A landscape with many valleys, sampled at points; each row gives a point and its height.
A ball rolls from a point to the lowest of its 2 nearest points, and stops where none of them is lower. Distance is the straight distance between rows; heights are no part of it.
fanir: [ -9.2  29.6  22.1 -22.3  -7.0 -21.0 -12.6  -1.8 -25.0   3.8 -43.9  -1.4
  25.8  47.2 -27.6  -0.1  -8.7 -28.8 -39.6  27.5  -7.8]  (h 22.1)
Moda: [ 12.0  12.8 -24.1 -10.0  11.7  11.7  -2.5  25.0  41.2 -12.7  10.0 -31.0
 -48.0  -9.2 -11.5 -12.2 -32.0  -4.5   1.5  27.1   8.0]  (h 41.3)
fifip: [-29.0  16.8 -10.8  -8.4  18.0  26.0 -23.4  24.8  58.3   2.6 -25.7 -21.1
  18.5 -46.6  41.5  16.8 -29.2  23.4  -7.3   1.9  28.2]  (h 52.6)
vini: [-26.9  16.4   5.8 -15.7  26.6 -48.4   0.6  -8.3 -26.6 -13.9 -35.8 -40.5
 -20.2   8.7 -29.0 -22.2 -39.4 -48.5 -10.7  33.4 -11.6]  (h 37.4)
mugu: [-14.2 -14.6   9.5 -21.6  -8.3  28.2 -29.6  38.4  65.3  27.4   1.5  -4.1
   5.0 -22.4  17.1  25.7 -29.8  50.5 -17.1  28.9   1.8]  (h 54.5)
Padi: [  7.2  15.6 -11.6   4.4 -11.2  -7.5  -2.5 -10.7 -23.6  23.3   9.9 -19.7
  27.5  -0.8 -27.4  58.6  10.1   4.1   3.6   5.6  -5.4]  (h 64.4)
Dipil: [ 29.1 -38.8   2.7  -8.7 -10.1   8.1 -22.3 -18.2  -1.3  17.6  18.1  29.9
   1.9  27.6 -11.8  12.0  12.0  -5.1 -15.1  33.2 -23.5]  (h 25.1)
Sadi: [ -5.9 -24.6  12.9   3.8 -57.7 -36.7 -19.5  -3.2 -18.7  22.7  -3.2  44.7
  30.7  25.4 -33.9  21.5  22.1  16.7 -32.3  17.6 -37.2]  (h 7.5)
nuter: [-27.1 -17.9  -5.0  -6.9   1.2  60.8 -24.8  -0.8  29.2   8.2 -18.1  26.1
   0.1  -4.9  64.1  15.6 -21.9 -12.5   6.9   9.2   0.1]  (h 46.5)
Zifon: [ -6.9 -24.0 -14.5   4.3  12.5  -5.7  26.0 -42.2 -30.5  12.4  20.0 -22.8
  23.8  -0.9  25.3 -14.0  -7.3  -8.5  11.4  -9.4   6.7]  (h 65.0)
begu: [-13.5  38.1  13.4  -4.3   9.7 -44.5 -13.8 -11.7 -32.5  -0.8 -50.7 -22.8
  18.1  13.0 -28.8  -5.6 -10.9 -26.7 -13.0  30.1 -12.2]  (h 29.7)
sefa: [ 29.4 -42.3  12.8 -13.3   2.1  59.6 -13.7  57.1  44.6   9.0  -7.1  -5.6
  -9.7  15.9  21.5   2.8  -7.3  12.6 -19.0  37.0   1.6]  (h 41.2)
faner: [  3.6   8.5  -8.1 -11.3   8.9 -31.7 -11.2 -50.1  -2.9 -10.2 -16.7 -23.0
 -18.0   2.3 -29.6  -2.3 -14.1   1.6   1.2  54.1 -13.6]  (h 54.2)
lafi: [ -7.2  18.2  14.5  21.8  39.1  18.1   3.1 -30.3   0.9  -3.7   4.7  -2.9
 -14.6 -14.0  31.6  15.8   2.0   6.2  45.0 -10.1  16.4]  (h 24.0)
kelop: [ -4.2  -7.9  -9.5  -1.9 -49.3 -25.9 -17.3 -15.1 -28.4  15.6  -0.3  48.1
  21.0  33.7  -9.9  -4.4  23.9 -16.6 -15.7   0.2 -15.7]  (h 13.8)
Zef: [ 16.5   4.2 -14.3   7.3 -41.1  14.2  28.6  29.1  32.3  28.1   8.3 -21.8
 -10.9  -1.6 -15.5 -20.9 -12.8  25.3 -24.6  26.6   7.9]  (h 46.6)
dimod: [  7.9  28.9  21.2  20.8  50.6  32.5 -17.4  -6.7   5.9   3.3  -2.9 -12.2
  -6.9 -29.8  11.2  15.6 -13.4  -9.5  22.4   1.7  19.0]  (h 30.8)
fevef: [  7.5   9.6  -5.6  22.9 -27.4 -11.8 -18.6  -5.5 -42.8  35.5  14.3  34.4
   1.0   0.6   4.8   9.4  38.3  -7.5  41.6 -35.6   7.5]  (h 42.5)
Varo: [-16.6 -20.1   5.4  -9.0  34.8  20.4  26.1 -29.5 -17.6  -6.0  15.9 -23.0
 -13.6  -0.7  30.8  -2.1 -23.6 -24.2   9.5 -27.7   0.3]  (h 66.4)
Nos: [-18.4  11.6  -7.5  -6.2  11.1  20.3 -24.3  -7.3  28.4  -2.5  11.8  -4.4
   5.3 -14.7  26.6 -29.3 -16.7  14.3  35.4  29.7  -1.2]  (h 42.7)
fef: [ -2.0 -19.3 -15.5  -6.6  14.2  20.0 -31.7 -17.2  27.2   2.0  23.8   5.0
  19.4 -12.6  27.6  14.8  -9.7  17.8  13.4  13.5  -2.2]  (h 39.5)
kef: [  4.6  50.4  -3.5  -4.3  11.2   1.8 -29.3  -7.4  14.1  -0.8  -3.6 -25.6
 -29.4 -20.0 -25.1  21.7 -12.3  20.7  35.6   8.1  11.0]  (h 47.5)
muza: [  2.3 -23.1   7.7 -15.4 -32.3 -29.7 -25.3 -31.0 -10.8  25.3  -8.9  16.7
  20.0   1.5 -41.6  17.6   7.3  37.9 -30.5  21.9 -33.9]  (h 13.5)
pon: [ -5.1  -2.3  -3.7  11.3  32.9 -20.5  -3.0 -28.0 -39.2 -26.6   0.3  10.6
 -18.3 -28.0  -8.2  -3.0  20.7 -25.4  14.5 -62.5  -6.4]  (h 65.3)
vopo: [ 14.7 -25.1   0.8   0.6 -16.0  26.5 -26.1  27.0  -1.1  33.4  45.3  31.5
  -0.7  -5.7 -22.6  58.4   1.7   6.6   0.1  -9.0 -14.2]  (h 61.6)
Pageb: [  2.3  -2.7  -0.6 -17.8  20.6 -16.6 -15.6 -32.9  -5.3 -26.6   7.8  10.7
   1.1   3.1  -1.0 -38.7  10.7   0.2  17.5   3.5  -1.9]  (h 57.3)
mit: [ 12.6 -33.6  -8.7 -21.7  35.8  21.6  -9.1   4.7 -19.1 -12.0  22.4  10.8
  24.7   8.4  26.4 -35.3   4.4 -36.3 -12.3 -13.9  -0.4]  (h 50.0)
roki: [ -4.3 -22.6  16.4 -33.0  25.0   6.3  11.1  -1.4 -34.0 -12.7   9.4  10.6
   7.5  23.8  10.9 -39.8   0.2 -46.5 -19.7 -30.8  -6.3]  (h 52.4)
godal: [ -8.7   5.5  20.9  16.7  14.2 -24.4  21.1 -23.0 -43.4  -0.1  -3.9 -11.0
   2.3   9.5  -8.0 -48.7   2.0 -35.0  15.1  35.3 -14.8]  (h 47.4)
dez: [ 17.6  -8.0   4.3  -9.5  -5.6  11.2 -21.4  12.5 -21.6  39.4  25.3 -11.5
  29.1 -10.0 -34.6  57.8  -6.4  13.0  -4.6  -9.5 -17.0]  (h 62.9)
muzi: [-20.5  13.5  17.1 -14.9  26.8 -18.8  12.6 -14.8 -28.6 -14.8  -4.8 -25.7
 -19.4  -1.2  -7.6 -58.1 -19.0 -31.4  16.3  25.1 -10.8]  (h 43.7)
Pak: [ 15.8  -6.6   9.9  -8.4   8.1  57.0  -9.6  48.4  44.8   1.6  -9.5  -5.0
   0.0  -0.7  24.7 -12.7 -16.3  -8.0 -17.7  14.3  17.0]  (h 39.3)
vogu: [ 35.6  -4.9  -8.9 -23.4  20.2  -5.6 -11.0 -28.1  36.8 -13.2  -3.5 -16.1
 -13.2  -6.9  -9.7   0.3  -8.5  23.7 -38.8  13.1  17.9]  (h 32.8)
livak: [ 15.2 -28.1 -35.0   8.9 -19.0  -2.1 -15.2  21.6   7.8  16.0  41.5  31.6
  23.5  -3.7  15.1  39.6  27.2 -12.3  -9.9 -45.0  11.0]  (h 39.8)
med: [-22.6   6.1 -15.5 -20.7   5.2  16.2 -31.9  21.5  68.5  13.1 -17.1 -21.3
 -15.5 -38.0  22.2  14.3 -34.7  39.3  -9.9  27.5  17.9]  (h 53.6)
lurum: [-27.6  -5.8  -8.1 -25.1  26.9   3.9  -8.1  22.7  50.6 -27.6  -5.1 -17.4
 -40.7 -24.2  42.4 -50.7 -37.5   3.5  -6.0  10.1  13.1]  (h 70.2)
Zozod: [-12.6 -47.5 -13.7   6.3  24.3  64.5   2.4  18.6  40.0 -28.9 -28.3  -8.4
 -26.2 -17.0  49.7  17.0 -25.8 -31.7 -12.0 -12.0   8.3]  (h 49.9)
Tokub: [ 34.3 -34.1   3.5 -20.6  -1.1   1.2 -10.7  -4.4 -12.6   6.8 -41.5  -8.5
  -7.7  34.2 -35.8  43.3  -0.3 -14.2 -52.3  23.1 -19.2]  (h 19.5)
fuv: [-39.3  -4.8  -1.7 -22.0  30.6   3.0  15.7  35.5  27.8 -11.6  18.6 -33.9
 -36.5 -29.8  20.7 -56.1 -44.5  -3.9   6.2 -13.2   2.6]  (h 69.2)
Palef: [ -7.8  22.8  -8.1  22.9 -18.3 -54.9  36.5 -17.8 -37.1 -22.3 -46.9   1.7
  19.4  16.8 -12.3 -13.2  34.7  28.8  43.4   7.1  -9.6]  (h 58.8)
peviv: [-31.8  -9.1  -8.6   8.5   8.9 -29.4  46.0   0.1 -30.9 -37.6  15.3 -30.8
  10.9  -2.3 -13.3  -9.1  -4.3 -41.8   6.5 -17.4 -19.6]  (h 45.1)
pela: [-36.1 -15.5   4.7   7.7  21.6  53.5  -9.8  -2.1  20.5 -13.5 -19.7  12.2
 -22.0 -21.2  57.9  -3.4 -29.5 -25.2   8.8  -5.9  12.0]  (h 48.1)
Kaze: [-30.6  -1.4   0.6  -9.6  -7.1  40.8 -22.0  10.9  49.4  13.1  -5.8  15.4
   3.8   4.4  50.0 -22.4 -29.9  13.7  17.7  36.1   6.6]  (h 44.7)
sis: [ -4.6  17.5   1.3  27.3  19.4 -46.3   3.3 -15.1 -58.4 -23.3 -22.4   7.2
  -4.9 -12.5 -12.9   4.8  29.2 -24.1  34.9 -34.4 -13.0]  (h 63.2)
Vav: [ 13.3  20.0  11.8  -9.2  -2.2  48.9 -39.5  21.9  13.7  35.3  -0.8   1.8
  -1.5 -18.0 -11.1  21.9 -22.2  13.8   4.5   8.9  -3.7]  (h 57.4)
Logu: [ 12.8  12.3  23.7  25.4 -29.6  32.0  16.1  -4.9   6.4  19.4   8.1  22.3
 -13.9  26.0  18.1 -12.6   7.6   2.9   2.3   4.2  19.8]  (h 35.4)
fita: [ 13.9  13.1  -4.0 -17.6   5.3 -13.7  13.7 -10.5   0.8 -37.4 -21.9  -9.8
 -20.7 -13.7 -27.2 -41.4  -3.1 -12.8 -36.1 -17.7   9.3]  (h 22.3)
fop: [-26.2  40.7   1.4  -6.5  23.2   8.3 -10.6  13.0  32.9 -23.2 -27.6 -17.4
  12.7 -42.2  32.3  -5.7  -4.9  39.4  14.7 -24.7  36.7]  (h 50.8)
Luz: [-23.7  18.4 -11.1  10.8 -10.5 -68.1  28.4 -33.5 -18.9 -16.4 -33.7 -31.6
  17.1   8.9  -7.2  -7.5  -0.2  15.8  12.1  28.2  -4.0]  (h 60.6)
remib: [ -1.0  27.3  10.0  42.7  -3.7 -51.1  21.0  12.8 -39.8   3.6  -1.7  16.2
  36.3  29.1 -14.4  24.5  46.6 -17.5  31.2  14.1  -6.4]  (h 54.7)
gemub: [ -2.7   6.9 -12.0  18.1  -9.8   3.2 -15.7  -3.5 -13.9   8.6  15.8  33.3
  15.2 -10.3  27.5  -5.0  31.6   6.8  37.7 -37.0   6.1]  (h 40.0)
papaz: [ 31.5   6.5  -5.2   0.3   3.9  -6.6   0.4 -29.8   6.3 -12.1 -11.1   0.0
   2.3  -8.8 -19.9 -13.3  15.2  13.5 -43.6  -8.4  19.5]  (h 28.5)
Tep: [ 23.6 -22.9 -17.3 -50.4 -17.0   8.0 -27.7 -10.4  15.4  28.2  -9.3 -16.1
 -16.8   3.9   3.2 -34.1 -29.1  27.3 -12.7  39.9  -5.8]  (h 25.9)
gapu: [ 25.5  -4.7  -0.8  14.4 -39.5   1.8  18.7  11.3   6.7  22.2  20.1  19.1
  16.4  11.1 -10.7  30.1  22.8  19.1 -37.6 -18.8   4.4]  (h 43.5)
Zofe: [-49.0  -0.1  21.0  23.7  21.3  15.9  15.9  22.4  12.9 -29.8  14.9  23.3
 -16.2 -19.3  44.6  -5.8  14.3 -22.7  24.8 -56.4  12.7]  (h 64.5)
gipen: [ 12.1  26.5  -3.2  16.0 -21.6 -16.5 -10.8 -29.0 -19.5  13.2 -15.2   3.1
  -4.8 -11.6 -25.7  15.8  17.7  46.2  46.1  11.5 -10.2]  (h 53.7)
zoz: [-12.5   9.5   0.8  10.8  -7.4 -44.4 -18.0 -34.3   1.2  -3.4 -21.0 -11.5
   7.1  11.7 -41.1  17.8  -1.3  15.4   0.1  62.7 -33.1]  (h 56.6)
Pona: [ 13.0  -4.5 -10.7   1.7  -8.8 -46.9 -32.3 -17.0  -4.6  13.6  33.8  48.8
  30.2  11.6  -3.9  26.6  57.7  18.0   9.1 -10.0   5.2]  (h 33.7)
ganu: [-34.1 -15.0   7.6  33.8  -8.3 -43.7  44.7 -13.4 -46.5 -21.9   3.1   6.9
  -6.6  13.5   0.0 -25.4  21.1 -29.0  15.0 -22.4 -15.2]  (h 48.2)
Geka: [ 16.3 -19.7  -5.7 -47.0 -12.1   4.5  13.7  -9.8  22.9  28.9 -12.6 -22.1
 -15.8  34.3  20.5 -21.6 -28.8  11.1 -24.1  38.0  12.8]  (h 29.4)
nila: [  9.8  27.2  16.4 -13.1  12.8   5.3  -6.0  -5.2  -4.5   9.3   4.1   9.1
  26.3   4.0   9.9  22.8   3.8  12.1   1.0 -26.5  25.2]  (h 38.5)
kikos: [ 33.3 -31.4 -12.1  15.3   5.0  16.4  12.6  12.7   2.5 -35.1   5.9   4.9
 -28.8   9.4 -13.5 -16.9  -0.2 -30.1 -25.6  14.3  -9.9]  (h 51.1)
teli: [ 26.0 -22.6 -16.8  10.3 -25.2   4.4  13.5   8.9  21.9 -10.1  13.3  17.3
   0.4  11.7 -24.7 -35.4   8.4  -5.0 -34.7  36.3 -19.9]  (h 49.1)
geb: [ -1.9  33.7  13.6 -14.1  -9.0  -0.4  -3.3  17.3 -12.2   1.0  22.7  17.3
  37.5  28.4  -7.5  17.6  18.2   1.1   3.0 -10.7   7.6]  (h 34.7)
Ligo: [-45.4  -2.6  46.1  17.3  31.1  16.0  29.7  10.2   5.8 -31.6   9.6   8.6
 -42.4 -24.5  22.0 -25.9   3.6  -7.2  14.5 -58.0  -6.5]  (h 63.0)
vabo: [ -9.5   2.8  -6.6  19.1   9.6 -22.9  32.6 -32.5 -43.8   2.4   8.5 -15.2
  26.2   0.0  21.1  -9.1  14.0  -3.1  49.1 -14.5  -2.3]  (h 63.7)
vupo: [-13.0  26.0  -4.4  15.8 -13.7 -15.8  26.9  14.8 -29.6 -35.0  -1.8  23.6
 -10.8  -3.5  -6.9 -37.5  28.8   6.5  57.4 -34.8  -8.5]  (h 55.3)
sigit: [ 12.9  15.7  14.9   2.6  38.5  43.8 -12.9  24.9  27.5   4.4 -13.3  -7.9
  -6.1 -24.3  18.9  -4.7 -14.7  -9.1 -21.5   7.4  27.6]  (h 36.5)
gaf: [ -8.0  -7.1  12.1 -22.2  21.4 -28.7   1.5 -16.8 -25.9 -40.4   7.5  25.7
  15.4  18.7  -6.3 -40.0  15.4 -25.4 -16.5 -19.9  -6.2]  (h 54.9)
Vap: [ -7.4 -10.4  -8.2   9.2 -15.6 -33.7 -18.3  -2.5 -35.1  -0.2   1.6  50.5
   6.2  37.7  -4.5   2.0  34.1 -54.3  -9.8 -12.6  -5.7]  (h 19.6)
pere: [ 17.7  -1.6  15.4 -14.6 -17.1  23.9  27.2 -12.1   4.9  10.1  -2.0   2.9
 -15.3  34.5  17.3 -33.3  -0.5  -7.6 -22.7  14.3  19.9]  (h 32.7)
tatag: [-36.9 -10.0  14.4 -10.4  31.0  18.1  39.1  11.7   8.7  -6.2  19.8 -45.4
 -26.1 -14.4  33.8 -24.8 -38.1 -18.6  18.0 -11.8   4.6]  (h 67.9)
dab: [-18.6  -4.5  11.2  13.9  19.2 -31.0  29.5   8.4 -28.4 -34.6  10.8  25.9
 -13.3   1.9  18.9 -19.5  42.1   2.7  68.1 -47.2 -10.2]  (h 52.9)
Teto: [ 14.9   2.5 -17.1 -40.0   9.6  10.8 -14.1   0.5   6.6 -10.5 -20.4 -21.7
 -34.9 -15.5  -0.7 -57.3 -28.7  -6.6 -31.4  -8.3   7.8]  (h 28.8)
toza: [  5.0 -10.1  18.4 -28.1 -41.5 -33.6  -3.8 -17.0  -1.4  38.4  -4.6  -5.9
   8.8   2.6 -39.2   5.7 -10.0  47.1 -28.1  45.2 -18.8]  (h 18.0)
niti: [ 18.8  -4.7 -23.8 -36.3  -3.7  27.8 -34.4  -0.2  30.4  22.6 -24.7 -13.7
 -24.2 -20.9  14.2 -35.2 -32.9  22.0 -21.4  17.6  13.0]  (h 29.3)
Fofa: [  8.0  27.1  -4.5   8.1   7.8  -5.5 -13.6 -38.6 -10.9  -1.7  -7.3  -9.9
 -31.9  -7.9 -30.0   5.3  -0.6   5.8  38.3  23.1  -6.1]  (h 50.9)
Kal: [  2.0   1.1 -10.5 -10.3 -11.4  38.8  19.9  33.7  11.4  -3.2   9.0 -15.3
  -3.1   7.8  10.3  -4.3 -30.7 -24.7  -5.1  -2.8   8.3]  (h 37.0)
lil: [ 30.1 -37.5  28.5 -12.3 -29.0  42.6 -11.3  27.6   1.6  53.7   1.9   7.3
 -12.9 -16.4 -27.5  19.6 -15.7  43.8 -27.0   4.9 -18.2]  (h 59.7)
fipa: [  9.2   8.6 -31.3  -7.1  -8.4  -3.9   1.2  20.6  30.4 -38.9  10.4 -24.8
 -23.0   2.7 -39.7   2.0 -20.4  -6.0  -9.6  23.2  -4.4]  (h 44.2)
Nufam: [ -2.6 -15.4  -1.7  -0.6  29.1  28.7   2.4  19.1 -17.1   8.9  25.3   8.0
  37.6   0.0  44.5 -12.0   2.1 -34.7   0.5 -25.6  11.6]  (h 47.3)
dizuf: [-16.6   9.4 -14.4  16.5  13.6 -44.9  45.0 -33.7 -26.9 -13.1  -8.7 -40.7
  17.6  -0.8  -3.1  -1.6   4.4   1.1  38.5  26.5  -4.0]  (h 62.0)
kipen: [ 30.2 -50.5 -21.2   6.8 -18.3  32.4 -24.3  22.7   9.0  35.6  27.0  30.7
  22.2 -14.4  15.8  -4.9  16.6   5.1 -11.2   0.3 -14.8]  (h 44.8)
Pupoz: [  5.8  -9.8   8.3   8.9  52.0   1.1   4.3  -0.4 -20.9 -17.5  18.6  10.8
  -6.6 -22.7   7.6  -4.0  15.6 -32.6 -13.7 -59.3   6.5]  (h 67.1)
kaveb: [  9.8  16.5 -12.4  34.4 -23.4 -12.1   2.6  23.8  -0.5 -23.3  26.8  23.2
   4.0   4.7 -37.1  15.8  27.0 -17.5   5.8  11.3 -12.6]  (h 49.8)
Tepa: [ 31.1 -19.5  -8.3 -42.5  -3.5  19.7  -6.4  15.1  -9.7  -0.5 -20.9  -6.2
  12.2  33.5 -18.9  29.2  -1.4 -12.1 -44.4 -14.5  -5.9]  (h 25.8)
puliz: [ 12.5  26.6   0.0  14.1   7.0  13.8  -5.9  13.4  39.1  17.4  11.5 -35.1
 -27.1 -23.2  -7.8  13.0 -26.8  28.5  12.2  34.9  13.0]  (h 44.3)
Muze: [ -5.4  24.3  -5.9  -1.5   9.4  -1.8   5.4  -3.3  16.2 -27.4 -17.7 -19.2
  -1.8 -43.1  15.4 -37.3  -3.2  36.6   7.0 -41.9  24.2]  (h 48.8)
kunu: [ -1.6  24.9 -24.5 -15.7 -21.9  16.9  11.3   3.4  28.5 -15.9  -8.5 -20.6
  -0.3 -14.7  10.3 -10.6 -17.5  30.2 -18.3 -36.6  28.4]  (h 50.7)
sovig: [-34.8  28.2  30.3 -22.8  30.2 -15.9  19.1  -1.3  -2.6 -25.6  -8.0 -37.7
 -40.8 -23.8  -9.8 -31.6 -13.2   7.5  21.3 -42.5   4.5]  (h 59.3)
les: [  3.5 -11.1  -1.0 -36.9 -29.9 -16.5 -23.8 -23.3  19.0  45.9   7.2  -7.0
  -2.5  -7.6 -16.2 -11.3 -26.7  55.1 -13.0  42.9 -13.9]  (h 21.6)
Rup: [  3.0 -28.7 -16.1   2.2  -7.8  -2.8  -8.3 -30.2 -27.2  11.3  -1.6   3.1
   3.9  26.7 -12.7  20.3   0.1 -33.8 -10.4  27.5 -30.6]  (h 19.0)
Depu: [-21.5  18.0   6.2  10.7  26.7   1.6  -0.8  -7.5   9.2 -28.0   0.2   8.1
  -0.3  -9.9  38.2  24.7  15.1  23.7  66.0 -30.6  10.7]  (h 16.7)
Zosi: [ 29.2 -25.6  18.3  -0.5   1.6 -17.3 -23.1 -19.5   4.5  16.4  25.1  46.2
  11.8  16.5 -13.1  19.4  36.2  15.0 -27.3  10.8  -4.4]  (h 29.2)
bukek: [ 19.3 -17.4 -24.8   5.1 -15.5  26.6   0.8  23.2  23.1   3.1  23.4  20.0
  12.9   3.8  15.5  39.9   5.9   7.5 -32.5 -31.2  18.8]  (h 41.7)
Zuvo: [ 19.8 -20.3 -23.0  37.8   4.8   1.8  10.3  -3.2 -20.8 -14.4  19.4  14.9
 -14.4 -17.7  -8.8 -31.7  15.3 -40.0  -0.5   1.2 -14.7]  (h 53.3)
revuz: [-13.9  11.6  12.5  27.2  39.9   2.6  29.0  -4.3 -10.4 -20.3 -19.1 -13.7
  -6.3 -47.6  33.2 -36.4   9.5  28.4  43.9 -46.5  12.5]  (h 45.8)
Dipo: [ 24.9 -13.6   3.5 -33.5 -13.5  40.4 -21.6  31.4  16.2  40.6  -6.0 -24.3
 -16.3 -11.0 -23.3  29.9 -37.7  28.0 -19.1  13.0 -14.0]  (h 58.7)
goka: [  6.2  32.7   5.6  17.0  10.4 -20.3   6.9  -2.8  -9.5 -10.3   6.2  11.4
  17.3  12.3   7.4  40.0  38.8  32.4  56.4 -13.3   9.5]  (h 24.9)
fidi: [ 22.3 -20.6 -15.1  -1.9  20.9   6.8 -11.9 -19.2  41.5 -13.8  20.9  -5.4
   9.8   1.6   0.8  25.2  -0.2  16.0 -15.3  18.1   4.9]  (h 36.6)
pib: [  5.6  -8.9 -22.0   6.3 -13.2 -19.1  -2.5 -14.5   4.1 -14.9  28.5  35.2
  18.4   8.6  13.6  13.1  35.6   0.8   9.1 -37.6  14.8]  (h 37.3)
Zitis: [  2.9  32.8  -4.4  23.8 -33.5 -18.6  23.7   6.6 -24.8 -12.5 -12.1   7.6
  13.8   2.1 -15.5 -32.6  29.5  12.1  35.4 -10.8  -1.6]  (h 57.1)
Lovef: [  1.4   3.5 -10.6  37.4  13.7   0.3  -3.2 -12.7 -15.1  -7.3  -3.0  16.1
   8.7 -36.4  35.9 -23.2  25.5   8.9  33.8 -48.6  11.6]  (h 42.6)
bobe: [-14.1  -1.4 -18.7  23.3  -9.7 -56.7 -16.7 -35.3 -23.0 -17.2 -32.1   8.0
  25.3   5.4 -27.2  11.5  18.0 -13.3  -0.4  27.0 -37.0]  (h 58.9)
Bugo: [ -3.7 -10.9  -3.6 -20.4 -18.3 -19.2   5.5 -43.3  10.6   7.6  22.4 -14.1
  24.7  26.5  -4.1  16.1  -0.7  25.3  13.9  36.1  -4.5]  (h 35.3)
Kom: [-10.8  45.7  11.0 -22.2  21.8 -28.6  12.9  -4.2  -5.7 -26.4 -15.7 -41.5
 -21.5  -3.3  -9.5 -30.2 -11.6  17.7  37.3  -9.1   9.9]  (h 57.0)
Nimok: [ -3.0  37.3  -4.7  19.1  -8.8 -25.0  30.5   4.1 -27.8 -16.3  -3.3 -26.2
  17.9   7.2 -25.1  41.2   7.0 -15.8   8.4  -5.1   4.2]  (h 66.3)
Rel: [ 13.5   3.6  -0.2  20.2  -5.5  -5.9   8.7   4.2 -33.3  19.9   0.1   7.1
  -8.5  23.4 -16.5  48.6  13.7 -49.1 -14.0 -32.4   7.4]  (h 69.1)
rugiz: [  0.4   9.7 -21.8  -7.8 -21.1  -3.5  -6.1  16.9  17.8 -31.0  19.9   5.5
  11.2  27.7 -44.3  23.7   4.6  -8.1  -8.5  14.9 -17.1]  (h 47.2)
zeva: [ -5.9  26.0  26.0 -15.1 -16.7 -29.7  -4.2  -1.6 -11.8   5.7  -0.6   9.9
  47.5  43.4 -31.6  18.5  11.4  -0.8 -26.1  27.2  -4.1]  (h 29.0)
gusa: [-10.6   6.0  -5.3  32.9   4.1 -43.4  25.8  -2.8 -41.9  -0.6  -6.9  -2.6
   8.5  23.4 -16.2  36.5  17.9 -49.5 -16.0 -25.7   9.6]  (h 68.0)
vug: [-20.0   8.6  -5.5   5.1 -10.4  10.4  38.0  18.3 -16.6 -16.2  11.3 -16.4
 -19.2   9.4 -12.4 -26.4 -18.5 -38.2   5.5  -8.0  -6.8]  (h 40.9)
Mobeg: [  3.5  21.3  10.1  38.3 -18.7 -28.4  -8.2  19.6 -29.3  12.2  12.9  33.2
  13.4  31.5 -32.1  39.4  37.8 -20.2   4.2  23.4 -12.2]  (h 52.3)
gibiz: [ -9.0 -36.4  -9.9   3.5  -1.1 -31.6 -12.4 -19.3 -37.5 -21.3 -24.9  22.1
  -2.9  39.3  -7.9  13.1   5.1 -62.0 -27.3  -2.4 -18.0]  (h 25.6)
Kar: [ 10.9 -31.6  31.6   9.4 -32.8  16.1 -14.3  32.3 -13.0  50.7  32.9  45.6
  -5.3 -29.2 -35.8  36.9  -2.0  38.4  -8.5 -11.6 -18.8]  (h 60.7)
buk: [ 12.5  18.2   7.5  13.2 -17.6  24.1 -30.5  -4.7  -5.1  31.1   4.3   7.5
   6.1 -33.5 -16.2  10.4   4.7  42.6  20.2   0.2  -9.1]  (h 55.7)
febod: [  0.6 -22.7  -5.4  32.0   9.4  38.4  -3.6  20.7   8.3  11.9  10.1  26.7
   6.5  -8.4  54.3   9.6   8.6 -31.5  -1.7 -25.7  19.5]  (h 44.9)
Tos: [  4.0  17.7  23.2  23.1 -25.1  38.2   3.6  21.1  37.5  32.0   2.1  20.0
   0.2  -2.5  19.0   3.0  -3.4  32.2 -12.3  12.3  20.5]  (h 37.6)
Kega: [-27.0 -16.0  22.6  17.7  26.3 -48.1  41.4 -16.7 -39.1 -39.6  21.5  12.6
  -6.6   8.3   6.4 -27.9  42.6 -11.7  33.8 -35.3 -18.5]  (h 50.5)
selaf: [-13.0   5.1  -3.1  29.0   2.8 -48.1 -12.3 -30.0 -44.2 -35.9 -34.3  22.1
  -3.2  -5.0 -22.6  -7.6  15.5 -35.6  11.0  -5.5 -29.4]  (h 61.0)
bara: [-28.2   9.5  39.3  -0.5   7.2  -7.3  45.1 -11.7  -1.3 -33.3   1.4 -15.1
 -43.8  -8.2  -8.6 -38.2   0.7   0.2   5.8 -50.1   4.3]  (h 61.2)
rumu: [ 36.3 -26.2  -8.2  -5.5 -39.5  22.4  12.6  30.5  25.6  16.3   1.4 -10.3
  -7.7  15.9 -21.7 -14.7  -0.6  17.0 -35.5  30.4 -13.4]  (h 47.7)
nik: [  6.2 -16.0  13.2  10.2  17.2  43.0 -25.7  31.8  59.4   4.2   5.6  11.6
   3.7 -18.6   4.6  52.6 -10.5  25.1 -21.2  14.6   4.6]  (h 55.6)
vusa: [ -8.7  -1.1 -13.6 -27.8 -27.5 -23.8  15.2 -28.5   6.5  21.5   2.2 -31.4
  13.5  38.1   2.2  -3.7 -20.7  13.8  -7.8  44.7   5.9]  (h 32.6)
dit: [-27.3 -15.0  -6.0 -23.0  37.5  31.7 -10.3  28.1  63.3 -18.6 -28.7 -12.8
 -26.6 -17.6  50.4 -19.3 -36.8  -2.5 -18.3  23.1  21.5]  (h 70.9)
fegez: [  9.3   5.7  -3.2  24.8 -44.3   6.8  33.7  12.0  12.4  33.8  25.6 -14.2
  15.0  -2.4 -20.0  25.5  -2.8  30.2  -7.6   4.7   2.0]  (h 45.0)
Kire: [ 17.2 -52.4   2.3  -9.5 -19.5  59.5 -16.6  57.2  22.2  31.9  20.5  18.0
  20.0   1.4  15.8  11.4  -6.5   9.4 -16.0  14.7 -14.0]  (h 43.1)
Vazi: [ 22.4 -33.5 -10.3  11.4  -6.3  43.7  13.7  12.1  10.2  23.2   2.8  11.6
   3.4   8.1  46.6  33.0   2.4 -15.0 -25.1 -29.8  15.4]  (h 43.3)
lep: [ 23.6 -10.6  17.7 -20.0 -16.7  -9.9 -12.4 -11.4 -13.7  26.3 -52.2  -5.6
  11.0  27.7 -39.8  10.9 -11.5  -6.5 -60.2  38.1 -16.0]  (h 13.1)
tetoz: [ -9.9  47.5  -2.8 -25.3  -4.0 -28.5  20.8   4.0  -9.0  -0.7 -11.9 -49.2
 -11.0  10.3 -17.6 -10.9 -23.3  -2.8   9.6   8.8  23.6]  (h 54.6)
Gavi: [  4.2  28.8  25.1  22.7   2.8  34.8 -18.3  19.1  13.0  36.1   6.8  18.0
  24.8 -10.7  32.6  35.4  15.9  19.7   4.3 -16.4  26.0]  (h 39.9)
lugu: [  0.5  38.2 -13.7 -24.0 -19.7  -4.9  21.4  10.0   2.9  -3.6 -17.9 -40.3
 -23.9   0.7 -10.0  -6.3 -29.1   2.1 -12.0 -27.8  27.0]  (h 52.5)

For each start below, name the point where the ball stops.
fuv | Kal
sovig | Muze
Zitis | Kal
pela | fita
Zozod | fita
Padi | Moda
Gavi | Tep
selaf | Moda
Kire | Depu
Vav | Moda
remib | Moda
